Points, in no order, along strands that fork, close into loops and pass close to each other.
In the rows, zero is written as 128.
Two points are linked if the straight distance between their rows is under 102. Some points are linked to none.
J723: [115 173 160 216 190 101 157 176 145  82 123 156 118 114 144 117  83  97
  99 152  93]
J572: [ 67 175 114 179 172 100 119 177 120  92 146 151 122  87 115 111  76 160
 125 132 120]
J609: [143 121  44 101 140  81 160  92 160 124 105 103 149 117 131 139 164 113
 144 183 152]
J258: [135 121 113 145  87 116 112 134 155 120 119 119 160 106 121 134 120 110
  96 140 166]
J494: [130 155 100 146 110  48 125 120 188 116 140 118 180 101 160 143 152 134
 101 146 173]
J287: [114 157 141  81 124 107  88 100 186 132 124 130 145 126 133 166 109 164
  91 187 151]
J714: [126 123  86 133 145 132 121 109 130 135 130  92 144 109  82 177  89 156
 104 149 159]
J66: [204 141  95  81 105 165 147  85 140 168 131 121 123 136 118 130 174 136
 131  84 165]
J529: [163  79 133  98  97 154 129 111 132 118 100 105 133 128 121 115 152 103
 151 109 124]
J465: [152  89 210 141  95 115 139 151  96 104 140 117 110 165 158 132 150  63
 123  85 110]
J889: [ 37  83 127 139 172 127 132 176 109 148 129 128 137 118 113  95 157 152
 154 143 130]
J295: [155  93 201 143 121 137 152 162  76  82 154 109  82 158 147 132 110  99
 118  72  96]
J818: [126  85 100 126 148 148 133 117 133 111 105 104 129 125 114 128  96 133
 125 170 103]
J57: [135 133  94  94 109 123 109  61 136 157 143 130 146 127 116 166 140 149
 123 133 131]
J538: [113  76 127 133 179 137 145 173 117  81 115 104 121 131 119 126  88 120
 122 146  96]
J772: [ 48 122 134 174 163 114 144 199  99  78 131 112 116 117 124  88  92 128
 167 124 111]
J163: [158 137 157 150 115 151 118 120 138 135 177 153 143 176 154  92 141 134
 116  71 102]
J845: [ 71 153 108 180 113 112 111 154 140 122 155 141 166 115 136 129 105 142
 102 162 117]
J470: [120  91  98 133 143 121 149 151 187 109 107 104 140 145 152 103 112 133
 125 178 111]
J59: [142  94 148  99  66 109 129 160 123 115  95 131 124 115 149 112 150  50
 126 134 147]
J492: [175 123 144 112 143 169 147 139 126 142 168 130 122 187 164  83 127 148
 113  99  79]
J188: [ 93 123 130 120 196 103 111 144  86  93 140 161  84 119 113 130  69 164
 131 107  86]
J289: [162 141 109  93  83 107 109 122 145 180 109 116 120  54 130 150 157 142
 121 130 204]
J78: [ 96 138  71 131 144 107 140 121 172 156 143  88 148 135 130 153 107 180
 123 194 130]
J363: [ 89 118 159 171 130 113  86 107 122 121 147 161 137 142 148 116 116 138
 113 119 101]
J213: [ 95 113  71 136 156 154 143 117  81 164 135 119 134 153  82 147 175 128
 175 146 115]
J935: [102 180 115 154 110 106 119 149 174 135 156 123 172 114 142 168 107 163
  81 180 140]
J312: [169 115 129  54  94 124 153 117 124  92 140 117 135 172 155 115 193  69
 200  91 112]
J67: [110 148 139 109 134 129  96 109 132 111 113 145 105 120 113 145  54 155
  98 146 141]
J153: [ 88  92 128 136 137 151 119 154 103 114 143  99 148 168 100 118 145 111
 195 100 119]
J134: [132 170 177 197 148 109 131 143 106  85 111 158 105 101 133 118  72  78
  98 117 107]
J618: [ 91  80 116 129 186 152 145 150  75 106 125 121 102 124 108 123 110 132
 158 132  78]
J969: [113 107  87 149 110 100 124 157 154 102 142 112 176 132 123 131 142 107
 127 147 143]
J209: [166 106 156  88 105 174 128 110 109 163 114 154  81 135 145 102 102 130
 107  93 122]
J617: [151  96  86  79 119 102 154  96 147 107  83 105 126 128 141 111 154  78
 160 171 148]
J755: [ 73 106 142 122 153 172 151 184  57 120 152 108 114 148  97 104 139 130
 202  81  98]
J184: [152 121 161 126 106  97  95 147 156 143  83 167 123  66 164 109 163 104
 105 138 168]
J377: [149 104  92  76 109  87 128 103 153 137  86 135 118  98 143 116 148 103
 124 153 188]
J169: [200 116 108  87 128 158 153 113 135 139 143 110 137 185 119 112 173 111
 159  78 144]
J804: [117 189 167 194 146 129 102 116 117  96 138 163 132 101 106 144  82 126
 103 109 117]
J696: [158 169 154  85  78 121  96  76 152 169 146 135 121 121 139 150 146 170
 106  87 182]
J938: [141  54 157 109 144 135 136 127 106 119 149 110 107 191 143 115 147 119
 165  87  87]
J991: [ 45 115  95 121 200 139 159 183  87 152 119 145 124  91  91 105 122 169
 146 148 129]
J434: [109 180 135 162  97 147  92 125 111 113 155 138 150  95 107 164  85 149
  85 115 133]
J519: [166  92 184 115  78 151 135 140 108 151 111 133  72 133 168  84 127  99
 121  81 127]
J38: [186 155 169 110  88 156 109 109 161 166 137 152 116 125 152  96 155 153
 110  75 167]
J657: [108  94 194 160 125 100 122 170  93  95 152 121 140 178 143 136 151  71
 165 102  98]
J536: [109 150 124 103 178 155 105 128  84 121 154 165 101 145  93 140  85 174
 127  81  95]
J658: [127 186 166 104 100  78  90 110 190 137 122 121 155 102 151 173 132 149
  81 175 183]
J720: [141 126 101 133 117 179 133 121  95 105 141 113 113 132  89 118  85 130
 135  79 120]
J754: [185 156  74 124 127 132 147  45 112 158 114 129 127 151 111 170 191 127
 148 122 123]
J751: [126 159 119  98 151 174 113  79 108 148 152 140 106 165  97 156  98 178
 126 108 109]
J770: [ 72 159 126 137 166 109  98 138 120 104 142 152 111 122 115 132  61 174
 117 139 118]
J459: [110 154  89 127 176 149 124 100 107 141 138  95 121 108  78 190  82 192
 127 156 127]
J69: [122 190 194 158  90 107  87  99 149 168  93 167 121  87 143 128 129 111
  94 147 182]
J781: [126 159 121 194 134 128 159 191 183  98 121 133 148 137 137 121  79 122
  94 144 128]
J815: [155 110 197 149 102 141 105 135 136 134  90 159 119  85 143 110 133 101
  97 114 140]
J565: [131  96 124 116 148 164 133  89  95 144 132 145 102 162 128 123 112 136
 135 123  64]
J540: [133 146 127 129 107 114 102 115 142 149 154  88 160  86 109 194 106 161
  89 138 163]
J49: [143 170 175 203 133 108 139 131 194 131  96 150 159 104 156 120 135  95
  90 174 136]
J877: [115 155 177 142 130 110  97 131 157 119 101 156 128 123 134 129  80 130
  74 155 151]
J280: [165 119 156 122  74 106 115 107 133 134 127 161 127 141 162  92 167  89
 127  72 146]
J820: [107 100 108 127 101 108 117 149 122  99 146  93 177 151 103 137 158  95
 182 116 140]
J912: [150 156 135 126  80 159 102 109 128 141 156 125 154 102 105 163 114 160
  94  99 144]
J381: [ 51 149  94 181 153 124 141 189 141 124 147 134 146 111 131 105  94 167
 123 165 117]
J874: [161 170 126  91 105 189 126  66 129 175 131 131  98 137 113 140 105 166
 111 118 125]
J627: [151 115  88 109 134 140 139  79 133 153  81 124 122 118 107 143 127 118
 118 193 121]
J701: [124 168 181  94  95 149  84 128 151 150  88 138 103  75 121 147 100 153
  94 154 184]
J331: [156  93 137 104 156 178 169 135 103 139 152  88 110 213 129 104 155 122
 181  94  77]
J322: [152 142 168 163 108  86 136 143 179 128  87 149 141  84 168  99 161  76
 105 161 157]
J520: [154 123  96 123 112 112 151 150 220 130  98 122 133 127 165 101 117 143
  99 168 148]
J528: [127 106 110 129 160 180 158 107  71 150 132 117  95 188 115 117 144 122
 175 109  66]
J97: [210 158 113  75  96 148 139 119 162 166 142 147 120 128 159  82 181 143
 122  76 173]
J703: [131  92 109  82 115  74 144 151 160  84 104 102 144 151 151 117 152  69
 170 165 145]
J702: [137 138 176 161  93 118 100  92 131 137 146 169 136 149 155 107 129 111
 102  87 124]
J305: [150 111 114  90  76  93 119  98 132 142 100 148 113  99 159  93 165  98
 137 101 183]
J269: [161 166  79 127 136 152 144  54 105 188 151 117 118 175 100 177 155 161
 140 126 116]
J587: [ 72  87 161 178 139 108 111 151 115 112 147 133 150 125 149 104 143 130
 142 141  86]
J443: [109  64 130 121 139 107 111 130 125 109 136 128 155 136 144 116 154 121
 143 144  81]
J831: [146  95 192 173 137 116 117 153 127  95 109 145 142 116 140 131 119  95
  93 121 113]
J428: [119 125 127 132 151 185 149 168  87 116 167 117 109 163 125  91 119 143
 162  56  80]
J809: [ 98 122  53 152 176 140 161 138 120 155 121 103 151 130  89 154 149 134
 148 195 113]
J316: [129  95 169 165 162 128 124 168 103  64 130 132 122 104 123 125  88 120
 112 109  95]
J933: [104  96 171 158 111  89 128 176 129  86 124 104 159 153 149 114 134  65
 156 146 115]
J148: [ 77 130  75 127 154 151 122 127  84 159 155 141 125 139  83 157 118 153
 135 129 116]
J574: [141 123 119 122  95  76 152 170 180  81 103 117 156 131 164 100 158  69
 132 159 156]
J183: [208 133 111  57 104 157 174 111 124 134 116 117 112 162 144 101 198  80
 176  91 128]
J351: [137 170 134 187 117  83 138 139 216 118 129 134 175 119 168 132 141 125
 101 172 149]
J562: [153 158  82 161 157 177 158  77  97 173 143 111 127 180 103 133 194 156
 178 116  97]
J334: [ 68  86  93 121 158 109 119 138 140 141 142 134 163 128 136 110 167 153
 153 169 109]
J74: [159 144  54  98 141  76 151  81 146 142 137  92 158  92 127 186 166 150
 132 178 144]
J830: [160 114  78 102 136 138 140  81 118 143 135 120 138 180 104 146 170 116
 168  99 132]
J860: [150 148 138  75  92 165 102  82 130 178  94 127  91  95 109 152 109 159
 110 138 166]
J270: [ 93  96 123 140 200 170 162 134  51 148 108 120  92 153  90 125 155 127
 196 138  74]
J943: [ 97 113 175 163 154 110 146 183  58  69 170 133  79 127 138 117 112 120
 151  72  66]
J440: [136 106 141 114 114 140 110 109 116 141 106 146 106 141 122 127  82 118
 100 113 139]
J509: [ 58 106 157 147 163 124 151 200  56  84 149 113 110 103 117  98 126 134
 183  97  89]
J104: [188 149  84  64  91 116 136  80 125 173 128 122 119  83 123 170 178 131
 129 105 183]
J378: [113 205 197 145 111 127  92 126 161 126 105 142 123  87 126 153  91 140
  73 169 174]
J870: [140 153 110 123  77  98 121 150 163 163 101 126 133  80 143 140 123 130
  83 160 199]
J476: [138 132 103  79 113 116 122  86 177 148  95 120 138 102 135 146 124 148
  99 202 147]
J810: [ 74 155  94 114 182 158 125 134  75 141 146 153 103 105  75 140 110 190
 149 109 106]
J398: [140 108 144 131 118 167 144 150  88  92 142 119 104 158 121 111  99 100
 134  73  99]

How many points has the smallest loop of links through each point below? Write none if it is on no loop.
J860 -> 10
J540 -> none
J703 -> none

A piece is all that can be reached along the links. How many separate loops has the piece of each point below (a circle has one, a figure eight two, a Y none), and how many tips (points with one link)?
J153 -> loops 0, tips 7
J538 -> loops 0, tips 5
J213 -> loops 1, tips 4
J587 -> loops 0, tips 4
J134 -> loops 0, tips 2

A tip is a point with one link. Name the tips that can be reached along the links from each point below, in the order of the rows.
J377 -> J492, J991, J574, J74
J815 -> J494, J938, J658, J565, J520
J912 -> J723, J459
J701 -> J935, J519, J69, J809
